Each row is a point on a landscape with many peaks, with its height.
A climber steps from a point to whichever of its 5 nearest points has the largest rise for the distance, and stops where none of them is higher. Distance is the straight distance between rows; heights are no part of it.
fulin: [138 129 171 126  66  82 167 107 156 151 127 152 119 136  86 106 142 130
 112 116]  h=8.45
pepeg: [ 85  98  92 128 166 157  76  88  76  97 110 163 128 119 104 145 147 167
 127 161]  h=5.56
Biki: [ 57 109  96  73 134 179  65 100  83 102 124 176 125 149  77 147 140 152
 154 186]  h=2.15
mazon: [168 106 126  85 124  84 189 105 147 155 147  76  78 160 128 101 167 165
 125 109]  h=5.65
las: [109 149 172 114  98 139 113 146 154 112 111 162 127  96 117 127  92 100
 143 168]  h=7.84
memi: [122 115  68 133 164 158  45  98  48 100  85 112 123 128 103 201 187 174
 175 142]  h=6.99
Febi: [ 89 112  99 158 173 156  81 101  90 103  77 172 115 100 113 154 112 153
  89 159]  h=5.00
musu: [116 101 170 116  84 100 168 133 177 194 168  86  84 175  91  80 115 111
 101 117]  h=5.44
gaba: [220 107 116  88 155 115 193  98 137 141 179  69 148 173 138  99 151 151
 180 121]  h=5.40
gosik: [161 114 137 137 160  79 167 123 163 179 138  71  77 136 128  92 140 177
  86 105]  h=6.54
femad: [155  99 144  69 129 107 189 122 157 161 156 107  96 181 121  91 160 163
 144 136]  h=5.92
Pekis: [141 115 159 124  87  67 153 114 149 150 150 156 143 137  84 118 114 113
 101  92]  h=6.79
Nuz: [149 122 153 136 121 100 161 106 160 178 104  99  90 139 128  87 149 187
  92 123]  h=7.97
Pimi: [153 107 125  91 114  83 185 137 183 164 181  98 110 169 108  83  98  74
 122 120]  h=4.45
lasol: [121 143 163 156  73 112 118 122 148 142 101 164 138 112 161 121 135 113
 111  99]  h=6.37
nedal: [122 144 109 184  93 106 127 100 156 152 115 157 130 114 173 112 161 129
 104  86]  h=6.16
Dep: [146 100 189  47 131 122 185 136 147 108 168 128  76 204 129 114 144 147
 157 140]  h=5.20
sibo: [147 117 187  71 137  91 194 136 130 150 139 112  78 179 127  91 180 171
 131 134]  h=4.97
lubus: [ 72 136 179 107 131 152  94 136 139 119 131 179 110 112 138 113  88 138
 137 138]  h=5.72
Pamuk: [115 110  64 146 184 158  96 120  70  96 101 118 113 102 128 164 127 155
 131 139]  h=7.12
Paget: [155 111 152 110  82  86 162 119 161 146 158 129 141 126  91 109 122  72
 130 122]  h=6.59
teda: [116 134  46 124 173 175  96 152  82  95 148  92 148 123 144 155 125 126
 152 137]  h=6.52
nugaz: [ 70 144 129 166 128 160  83 138  73 121 120 171 135 147 116 159  92  94
  87 145]  h=1.71
vabu: [164 106 186 106 150 132 161 115 132 117 129  85  88 161 137 104 201 174
 171 111]  h=5.27
puf: [109 139 169 114  84  90 152 128 162 162 127 124 114 158  73  78 147 134
  89 123]  h=7.02
dum: [ 89 108  56 133 166 156  84 107  75 112 121 137 123 129  72 163 123 142
 130 169]  h=4.47
lami: [120 140  31 137 187 151  75 101  68 104 128 105 129 110  87 188 128 148
 137 130]  h=9.00
feb: [144 135 161 112  71 116 165 131 153 118 139 143 151 102 107 142 135 103
 140 159]  h=6.90
gepu: [ 77 126 124 128 121 175  79 129 119 111 123 165 123 113 136 132 112 104
 114 148]  h=4.66
rumet: [125 128 185 150  98  80 153 100 159 157 113 152 119 130  74 102 142 133
  94  96]  h=8.44
zove: [ 94 120 125  89 149 174  89 128 133 113 133  99 153 105 126 143  92 136
 181 170]  h=5.01
Neb: [177 111 130 100 120  75 170 126 173 152 138 117 103 125 117 100 133 139
 106 113]  h=6.58
mer: [132 141  85 162 113 137 117 143 102 139 114 136 163  91 186 147 149  96
 108 110]  h=6.78
rov: [ 85 155 150 176 134 158  95 121  67 105  96 206 162 148 113 136  93  93
  85  99]  h=1.89
kamo: [116 131 182 158  78  95 125 122 114 148 100 182 159 108 107 142 113 115
 125 115]  h=5.41
mani: [162 121 174  79  96  97 167 145 172 108 144 139 105 139 115 124 135 132
 139 157]  h=6.97
Nar: [145 121 127 116 168 172 109 147 133 101 156  73 178 116 169 130 134 153
 196 122]  h=5.93
bedag: [185 107 146 104  97 110 185 144 151 131 147 114 148 117 112 130 131 117
 145 149]  h=7.85
pera: [ 84 121  87 170 161 152  78 117  81 105 101 158 116 120  63 150 105  90
  99 168]  h=2.75
Mibeg: [ 73 129  51 136 181 168  80 132  93 105 117 108 136 126  97 152 120 115
 127 147]  h=3.97
bap: [101 143 146 165  97 146 113 138 101 132 115 172 160 119 152 156 121  73
 122 127]  h=5.09
Menod: [170 145 151  80 127 145 158 151 135 109 156 111 155 115 113 142 119 136
 180 168]  h=7.10
soru: [100 157 131 166 106 137 103 147  88 138 112 138 174 125 136 160  99  75
 138 154]  h=2.86
Pabo: [167 139 161 116  95 123 137 129 148 122 121 135 146  95 143 124 125 106
 147 168]  h=7.35
vozel: [209 107 153  82 145 120 164 106 139 114 136  86 136 131 158 121 166 159
 185 108]  h=6.38
zum: [ 95 103 121 118 165 168  88 118  99  89 130 175 107 102 158 122 123 142
 102 121]  h=6.04
lofum: [145 154 126 112 166 178 107 147 122 114 154  70 185 111 141 158 113 133
 194 134]  h=6.17
sil: [185 119 118 152 126 100 160 109 162 134 123  86 156  75 153 130 122 108
 124  94]  h=5.59
Gal: [100  81 130  99 154 168  73 128 121 101 144 144 134 112 157 125 125 140
 162 125]  h=6.08
lizam: [146 123 163  68 119 140 149 147 139  85 144 133 136 114 104 135  85 134
 172 174]  h=7.98
fabi: [130 105 136 128 139 102 168 127 142 194 150  66  67 154 124 103 145 190
  42 108]  h=5.70
sim: [107 114 187 159 104  63 163 143 154 182 154 130 112 168  71  91 103 124
  84  77]  h=6.15
duzot: [122 125 118 171  96 114 120 114  95 149 101 144 187 107 170 157 118  80
 125 120]  h=6.19
gopez: [111 152 115 180 113 137 104 136  65 131 108 170 150 103 167 146 149  88
 111 113]  h=6.24
rike: [ 66 133  79 104 131 160  69 112 119 125 132 110 140 159  59 154 116 116
 168 172]  h=1.46
gez: [155 135 151 121  83  78 191 119 161 142 139 142 110 143  82 103 130 129
 119 129]  h=7.51
Taz: [ 66 120  70 111 140 155  59 107  85  95 107 160 122 140  55 151 136 134
 128 195]  h=3.00
kataf: [ 85 177 160 147  84 133 114 124  97 138  86 201 165 134 142 149 108 101
 116  99]  h=4.03
Kebob: [154 150 117 127 138 151 113 147 131 104 126 103 150 110 194 136 143 137
 159 133]  h=6.67
romu: [119 158 154 150 102 133 116 159 129 130 118 155 166 107 133 146 111  88
 138 150]  h=5.21
nivep: [139 136 168 133  88 109 151 116 176 147 108 153 104 112 139 114 146 151
 132 131]  h=6.68
runep: [ 94  79  94 110 170 171  84 114  81  81 121 152 135 111 127 154 129 151
 125 142]  h=6.18
Vara: [200 124 119  76 130 107 194 114 162 126 177  80 144 168 140 108 145 129
 154 125]  h=5.46
zavo: [142 162 102 151 108 137 119 146 112 128 118 114 162 103 183 157 138  91
 128 143]  h=7.32
kob: [123 147 102 157 142 155 117 131 119 101 116 169 121 112 187 114 152 143
  80 103]  h=5.95
lok: [125 127 156 103 121  99 179 116 158 189 157  98  78 177 112  82 142 151
  85 125]  h=6.07
Zan: [148 116 133 126 130  96 189 144 165 185 147  65  78 166 102  90 128 137
  75 104]  h=4.98
lim: [140 133 155  95 143 152 104 142 160 102 130 124 131 124 180 133 121 140
 177 114]  h=6.33
kav: [194 130 129 170 141  85 190 157 148 173 136  55  81 153 135 103 116 138
  57  96]  h=5.02
Tava: [184 123 151  87 122 115 176 136 144 129 139 125 101 137 133 115 148 159
 161 132]  h=7.04
fivi: [141 119 196  78 144 123 154 138 149 100 121 132  88 143 129  99 141 164
 161 130]  h=6.42
Popem: [155 121 136 174 134  85 144 106 168 174  97  82  92 112 137  99 140 181
  80  79]  h=6.71
vogi: [148 142 116 122 137 127 134 148 143 112 119 145 126 131 218 127 155 154
 136 102]  h=6.35
rit: [101 175 173 156  89 140 111 116 130 121  96 195 132 128 151 104 118 125
  96 103]  h=5.87
sur: [151 153 116 127 100 129 128 144 151 139 117 115 174  82 164 138 132 105
 148 154]  h=8.23
guzo: [190 126 108 127 132  94 164 102 158 146 104 101 126 105 157 111 149 153
 132 112]  h=5.97
vafid: [ 65 114 119 149 149 166  73 111  67  94  91 193 126 120  80 124 109  98
  85 147]  h=3.41
mim: [151 134 134 107 144 150 130 147 139 102 126 104 163 116 149 139 114 131
 167 159]  h=6.57
tev: [141 160  87 131 137 160 120 159 120 123 136  91 188 108 176 156 134 111
 165 152]  h=7.13
katu: [101 142 148 131 136 144 107 138 151 107 126 169 114 122 164 118 118 132
 117 125]  h=6.41
Dafa: [122 155 137 152 103 136 112 147 134 125 115 150 133 112 187 123 145 123
 131 135]  h=6.74
miv: [162 134 163 132 122 100 150 121 167 129  99 123  91 146 169 108 171 172
 145 111]  h=6.29
zabi: [172 111 120 152 113  91 151 129 153 158 119  97 160  70 128 127 106 102
 125  97]  h=5.32
Ruzo: [ 82 107  73 123 141 166  77 133 111 110 142 115 144 143  82 154  92 132
 149 157]  h=2.44
limif: [124 111 165 145  71  84 139 119 125 148 114 156 190 102 110 167  93  97
 123 137]  h=4.22
deg: [ 59  87  98 100 132 171  62 114  94 101 132 165 133 118 130 133 117 136
 129 149]  h=5.08
zuva: [120 135  80 197 179 141  89 152  60  95  92 144 123  93 140 166 109 119
  92 129]  h=5.88
Kabub: [123 122  79 147 171 159 112 150  92  80 125 158 111  88 156 142 135 139
 109 122]  h=6.70
reveg: [ 89 124  62  95 163 168  82 121 112 118 154  99 159 128 109 157 104 145
 181 144]  h=4.07
ven: [196 112  92 113 145 108 180 110 161 140 149  82 120 123 140  99 128 147
 140 115]  h=5.73
Rivol: [ 70 108  89 143 152 161  76 121  89 116 115 147 119 117 103 150 101 115
 122 154]  h=3.23
meb: [191 136 116 158 146 101 199 153 168 159 164  53  96 161 128 115 114 116
 100  83]  h=3.79
buro: [182 113 118  83  96  95 195 114 176 145 173 113 121 165 108  85 135 120
 151 142]  h=4.99
fom: [132 118 179 145 105  73 167 156 157 171 174  85 112 188 108 107  93 103
  96  78]  h=8.56
sedo: [139 157 144 152 101 100 119 108 166 147  94 151 111 121 162  98 168 165
 113  89]  h=6.34
kan: [ 69 159 113 185 136 125  89 150  69 136 103 162 179 161 117 179  93  72
 142 137]  h=0.35
fulir: [152 134 154 140 117  88 181 163 164 173 163  67 114 185 128  98 104  79
 110  91]  h=4.86
sagus: [120 157 120 165 116 125 125 132 154 123 120 177 115 112 188 111 175 150
 112  75]  h=5.94
roro: [ 98 125 106 112 174 171 112 154 121  87 147 139 127 113 193 146 118 127
 140 130]  h=6.85
bufa: [ 98 104 183  81 130 165 106 125 151 102 132 157 112 102 135 121  88 143
 160 152]  h=6.56
tiva: [ 98 131  60 183 163 142  80 125  61 101 115 118 134 124  78 172  96  94
 106 136]  h=4.65
gelo: [ 98 173  69 149 164 165  79 143  88 102 136  89 145 142 114 163  98  83
 150 147]  h=4.09
sep: [115 150  40 124 147 137  65  99 101  83 116 116 138 158  34 174 131 114
 142 150]  h=1.17
Tobif: [125 171  74 179 148 160  95 154  65 115 118 124 153 113 154 163 135  68
 110 122]  h=6.73
lotim: [125 129 171 137 110  90 161 115 151 178 131 117 111 150  69  78 140 160
  64 100]  h=8.65
vopo: [139 140 202 105  99 122 155 131 161 126 127 164 115 116 109 104 140 134
 116 129]  h=7.14
falo: [138 136 136 161  92  87 130 113 170 164 113 145 126  98 141 114 147 124
 116  93]  h=6.39
lekol: [113 136  97 154 145 169 118 164  91 103 133 129 146 108 150 148 107 104
 140 144]  h=8.58
givov: [126 113 170 114 161 151 116 133 135 105 136 129  93 131 180 116 153 153
 183  79]  h=5.98

Call two points neighbours if one is among the 5 nearest of the other. Go from one point of each pair to the other, from neighbour to neighbour, staying as high as possible. Name the lowest point that can't be avoided.
bedag / las -> Pabo
fom / bedag -> sim
lekol / lami -> Kabub
fulin / las -> mani
lotim / fulin -> rumet

For each start below, name the point where the climber stops.
dum -> lami
kataf -> sur
Biki -> lami
Taz -> lami
nugaz -> sur
rov -> sur
kamo -> sur
